Points on a hilly landscape, in no order, each with its height.
A climber steps from a point to the highest of its 2 nearest points, and stops where none of them is higher. Distance is the straight distance between rows; heights are no part of it.
Dez h=3.21: [104 163 157 155 141 122 125 167 139 124 155 137 195  88 104 146  83 194
 127  57 135  44  91 128  88  81 129 173 124 109]
Gop h=2.46: [150  93 133 128 161 143 150 156 167 134 149 110 134 136 100  85 166 183
 171 105 103 109  99 187 102 101 105 138 166 157]
Sop h=3.38: [136  75 133 159 153 128 152 126 149 133  95 147 164 185 132  61  81 173
 117 131 118 128 106 151 107  88 156 129 104 106]
pego h=3.71: [150  97 156 146 134 150 143 142 114 136  72 153 155 147 114  81  94 152
  91 118  90 151 105 142 155 107 136 121  96 121]
datu h=5.29: [174 119 131 177 194 156 133 125 184 157 155  92 159  94 136  98 111 171
 102 147  86 105  90 158 119 183 161 141 112 154]
Kekud h=1.84: [133 149 100 115  65  91 148 195  81 167 125 143 158  99  97 153 156 164
 144 119  99 140 120 146 146 123  79  84  76  94]
Zavel h=5.97: [129 177 142 157 120 130 125 119 158 188 171 116 132 154 131 165 143 117
 143 136  94 113  85 146 117 173  77 137 120 155]
gebel h=1.39: [157  95 125 140 133  94 161 105 133 125 148 123 157 172  82  76 111 157
 125 158 145 129 187  99 109 127 203 107 167 165]
Nol h=4.52: [108 160 131 141 107 162 104  76 123 113  96 127 110 138 159 130 130  93
  84 136 142 130 118 105 147 129 129 132 127 119]
tolum h=2.45: [ 90 143  69  97 106 127 162 173 121 142 160 152 107  96 106 168 153 103
 179 142 132 146 139 115 152 130  57 147 122 126]
Vob h=0.43: [127 148 176 119 169 127 128 113 128 170 158 118  77 131 148 162 174  92
 185 177 116 153 117 128  91 120 139  88 151 153]
dup h=4.53: [ 95 152 126 142 157 171 161 164 145 142 159 124 181  95 150 107 130 145
  97 132 124  72  76 150  82 138  79 133 155 106]
vul h=1.60: [107 173 115 130  77 107 134 165  89 145  95 110 151 122 122 130 153 141
 141 112 117 109  99 128 131 112  92 101 122 111]
moki h=5.92: [116 196 124 132 102 112 111 104 136 123 137 107 116 170 133 186 163  97
 161 129 142 139 142 103 126 179  93 127 157 142]
bolu h=4.62: [180  59 142 109 122 110 135 142 102  87  99 116 121 133 144  90 139  97
 112 146 144 185 159 127 143 128 118 102 137 137]
bar h=4.02: [ 96 151 132 138 157 181 167 165 145 126 164 157 207 120 123 132 132 150
 123  85 142  66  87 148  85 144  64 148 186 109]
dib h=6.44: [134 129  85 153 193 150 159 124 156 173 166  85 147  73 161 126 128 131
  93 203  99 100  80 114  98 166 155  82 105 107]
ded h=5.20: [160  33 121  98 114 135  99 136 102  76  97 127 103 148 166  91 111  85
  77 126 160 177 151 131 118 136 151 114 116 106]
beve h=5.86: [149 159 176 163 129 126 107 109 163 204 180  88 125 119 159 172 141 127
 131 166  68 125  64 170 104 181  99 134 123 139]
Vazem h=5.52: [145 112 164 159 174 151 149 125 135 140 128 138 186 145  78 101  93 171
  98  95 104 106 130 124 128 139 171 136 144 163]
Vanis h=3.14: [137 101 130 150 142 111 146  98 142 132 116 134 132 179 145  51  91 145
 117 161 114 117 133 147 110  76 173 123 111 126]
lut h=2.16: [137 111 165 137 138 107 137 155 148 130 139 121 148 131  94  89 134 195
 175  70  89 105 102 180 118 103 120 152 133 167]
rido h=4.48: [ 76 161 104 116 147 110  90  90 149 105 126 133  62 146 161 127 127 108
 193 149 130 117 146 135 118  75 143 171 119 114]
sati h=4.90: [140 104 159 146 148 116 149 133 123 119 112 153 174 183  73  92 109 157
 129 101 118 133 159 134 155 121 141 122 156 170]
Lotet h=4.22: [121 151 139 155  77 172  86 105 104 138  67 145 111 126 171 123 126 112
  62 135 115 138 100 112 160 121 117 116  83  87]
Kabot h=5.23: [106 144 162 116 153 128  86  48 143 133 114 132  75 156 201 144 131 100
 140 169 118  99 138 146  97  61 201 124 113  98]
fafon h=3.20: [126 142 132 129  97 120 103 110 119 139 121 119  77 126 127 169 147  77
 160 156 121 166 140 115 164 118 117 131 102 142]
Futo h=4.13: [ 95 170 122  78 148 116  83  65 146  99 102 155  48 127 159 160 171 121
 206 140 135 156 133 130 111  92 141 140 127  99]
domis h=3.48: [103 141 162 146 137 129 123 142 125 122 110 114 181 122  96 142  73 186
 121  50 118  60  99 106  96  77 170 143 102 111]
naneb h=0.18: [156 154 191 122 135 122  84  72 139 161 112 103  71 159 166 165 149 110
 162 162  80 147 116 166 140 106 173  79 131 145]
Lipot h=3.54: [126 103 103  93  89 105 104 144 109  85 115 112  93 101 121 156 139  91
 150 104 156 188 155 143 161 163 105 147 129 138]
kezup h=3.53: [100 167 146 141 135 159 159 153 123 128 140 136 208 132  99 140 135 132
 102  95 133  94 116 120 122 158  92 125 177 136]
Rebaf h=2.57: [150  90  95 112  80 108 105 144 108 131 166 116  97 108 130 182 127  60
 109 144 161 163 147  75 149 166 113 134  93 130]
Bevir h=2.10: [158 137 125  96  53  93 160 192  74 123 121 148 187  94  95 174 136 143
 128  86 142 136 144 127 139 132  87 101  95 112]
Koz h=3.28: [120  71 114 116 109 144 138 181  92 154 124 126  99  57 153 137 131  94
 106 193 109 181 145 130 139 115  93 105  67  78]
guv h=2.74: [115  93 105 114 163 163 154 166 155 135 162 129 112 140  97  96 167 155
 161 116 113 107 115 164 112  95  81 142 188 138]
Bune h=5.15: [151 133  95 135 156 130 176 138 142 170 159  88 125  86 113 136 136 122
  82 187 119 132 103  72 128 165 149  74 105 126]
Vemet h=0.64: [124 156 149 125 146 106 130 110 128 160 156  69 102 144 126 147 160 117
 195 169 112 124 133 156  94 112 148 100 180 156]
bif h=2.17: [ 97 139 133 141 141 108 128 163 136 122 146 157 153 125  66 106 123 174
 172  65 116  93 131 152 147 102 114 174 155 180]
sut h=2.47: [ 96 146  97 116 119 105 152 169 107 112 125 165 142  92  70 145 123 147
 174  77 140 127 158 150 176 123 103 167 135 153]
kedu h=4.86: [109 133 116 132 138 121  95  73 158 132 134 147  70 174 165 105  96 105
 155 177 116  97 147 132 123  58 176 157  89 126]
dubi h=4.10: [149  53 110 105 114 116 136 171  84  99 107 118  90  96 147 119 143  88
 128 141 132 187 157 143 138 143 101 113 122 133]
dagez h=3.79: [ 97 136 150 147 163 158 128 126 121 113  75 125 189 149 118 137  79 164
 111  39 123  90 124 108 136  89 138 154 139 101]
noz h=3.88: [ 81 148 108  82 144 117  78  85 127 105  83 174  46  99 181 171 158 113
 181 162 144 170 142 119 106 100 135 147  93  63]
pifeg h=3.97: [130 119 135 153 114 171 123 137 109 136  49 163 134 114 136  96 103 116
  73 135  96 135  98 132 160 101 123 124  79 101]
lomo h=2.93: [103 185 120 142 101 105 133 154 159 133 173 150 192 131 125 141  91 157
 125  75 148  23 115 130  87 113 109 175 104 105]
nafi h=5.19: [102 139 119 144 171 156 154 130 158 162 154  95 151  94 146  94 116 127
  96 176 112  93  82 131  83 139 126 131 127 120]
Fodon h=4.41: [169 142 148 193 126 146 126 126 175 186 164  89 159  83 151 119 121 179
  92 153  79 102  56 155 116 182 137 138  89 129]
Zuda h=3.49: [108 132 134 119 124 131  92 119 126 148 130 148  61 115 165 148 149  84
 146 186 112 150 125 118 140  99 118 122  90 106]
dat h=1.11: [149 118 134 155 153  84 156  87 157 153 172 103 150 181 106  87 121 168
 148 164 110 125 157 163 115 134 203 124 172 170]
Kuzi h=4.46: [110 165 120 134 157 159 105  60 128  97  53 130 115 168 166  76 113 163
 132  69 171 143 126 126 155 136 127 143 147  98]
Zinez h=3.09: [ 92 123 119 116 153 144 163 175 126 119 138 139 154 111  93 108 153 132
 142 117 133 114 121 128 124 125  98 122 182 138]
Liti h=0.28: [141 148 205 106 169 140 102  91 145 166 134 139  68 142 165 181 171  92
 160 169  85 152 118 149 128 120 147  93 125 148]
pil h=4.77: [150  74 156 123 124 130 139 134 116  96 102 155 169 153  90 118  87 143
  91  87 148 137 170  96 144 116 160 149 145 157]
bama h=2.13: [156 109 112 105  53 132 120 156  89 100 134 114 155 114 145 141 116  80
  63 109 192 112 113  78 115 151 132 112 107  85]
riduk h=4.55: [167  95  96 116 142 123 170 162 124 142 151 106 144  58  82 130 123 139
  72 164 139 150 120  73 148 161 157  69 103 128]
Neza h=2.37: [138 144 132 105  90  90 166 179  86 128 152 141 193  84  66 160 138 148
 132 107 145 124 141 107 140 128 122  89 106 140]
budef h=2.80: [119 112  92  91 102 104 165 196 100 109 148 165 140  80  92 157 132 117
 147 113 160 143 164 119 166 144  80 140 128 140]
nuni h=2.32: [149 103  79  98  67 123 104 139 127  91 161 111 112 132 141 165 125  62
  77 131 181 134 121  75 119 182 117 125 101 103]
vogez h=3.63: [137  70 113 100 113 138 168 192  88 126 118 126 123  56 130 119 129 108
 107 156 130 180 143 147 146 135 100  98 100 105]
milag h=5.17: [116 158 138 104 171 140  92  50 130  94  82 147  62 165 220 116 166 136
 146 134 113 139 127 144 138 110 136 116 149  93]
sis h=1.59: [136  97 122 133 140 110 140 121 125 115 134 131 139 145  82  93 117 125
 120 139 160 119 207  99 129 139 168 125 194 172]
tuman h=5.53: [103 153 138 120 145 137  94  54 134 104  81 147  72 156 206 120 149 117
 122 154 124 119 136 138 126  74 171 121 105  83]
fote h=5.21: [134 170 116 105 103 119 138 134 131 117 151 128 114 146 118 182 169  95
 156 139 142 155 129  92 138 196  51 112 141 130]
demeb h=3.16: [113 109  88  98  72 109 145 176  90  90 125 130 117  77 119 162 129 117
 145  81 170 164 171 154 158 155 108 136 111 111]
gisuf h=1.77: [114  95 134 120 146 113 160 148 124 114 160 155 148 123  53 120 121 142
 124 127 158 120 198  84 140 145 129 137 186 173]
Tasom h=2.87: [141 115 121  99 116 118  95 124 126 130 147 142  73 117 114 189 134  61
 144 168 142 191 141  87 151 171 108 135  91 142]
fibi h=2.04: [132 130 121 117 139  99 181 168 101 131 190 149 172  95  36 148 123 153
 113 121 157 114 153  81 151 145 124 109 142 173]
danu h=4.91: [136 131 105 117 105 137  87  67 144  73  96 136  71 128 150 133 115  96
 105 134 162 162 147 102 149 146 165 159 114 125]
Zozu h=6.29: [165 111 158 165 160 142 135 120 180 155 144 115 159 133  91  79  84 175
 103 110  87 102  90 161 124 139 167 163 102 177]
kene h=4.09: [118 147 129 143 148 145 113 113 112 110  42 139 152 170 129 100  83 166
 132  40 139 130 134 122 150  96 133 153 139  97]
bab h=1.41: [124 168 137 136 108 125 127 133  92 122  93  93 132 133 139 124 176 117
 146 117 128 126 110 128 129 121  91 103 163 136]
tagil h=4.81: [113 170 133 125 164 146  99  42 112  85  69 128  90 175 208  84 159 158
 135  96 149 143 140 141 134 131 123 113 172  85]
zigo h=2.67: [ 78 170  79 139 105 114 135 148 170 130 169 157 136 129 125 124 109 144
 149 113 140  55 102 142 111 126  83 182 117 102]
Vuboz h=5.28: [151 104 109 124 103 135  99  89 138  75 113 125  98 158 139 108 105 105
  94 122 185 155 177  91 128 144 167 151 168 143]
Nife h=5.05: [106 199 106 148 118 121 139 107 154 157 175 128 155 163 108 178 147 102
 130 126 123 103 125 116 126 191  80 147 146 149]
tanof h=5.24: [167  41 110 117  95 125 115 130 115  75 103 142 153 170 110 110  71 128
  94  73 174 146 181 100 125 106 195 148 142 128]
nepi h=3.22: [128  96 137 117 120 156 104 138  96 154 115 143  76  94 157 140 146  88
 107 211  95 164 115 113 150 115 105 101  68  91]
mut h=4.87: [169 161 156 181 127 134  98  87 170 194 169  74 147  96 162 160 123 137
 104 172  77 105  69 178 105 169 144 147 105 133]
mepod h=1.22: [125 136 139 129 132 124 131 126 108 101  93 114 120 157 138  97 158 133
 154 103 136 145 154 140 138 118 113 122 176 156]
Fono h=0.85: [143 140 160 146 143  99 120  93 150 148 150  86 103 178 137 114 129 133
 175 154  95 122 137 178 106 103 173 118 153 166]
Fom h=5.77: [152  47  97 106  95 137  84 129 105  75 122 125 113 157 135 103  93  91
  77  86 181 147 149 111 119 135 182 133 153 148]

Where does a climber stop that starts at each point below?
nuni | Zuda
Futo | tuman
dagez | tuman
Zinez | dib
Liti | Neza
bama | Zuda
Sop | Fom
bab | Neza
demeb | Fom
vogez | Fom

Call two points neighbours if one is among the 2 nearest of the other. Go from one point of each pair to the other, from neighbour to neighbour, staying as high as possible. Name the lowest point that can't be avoided.
moki / Fom | Fodon
Zavel / Zuda | nepi
Fom / Zozu | pil
moki / Zavel | Nife
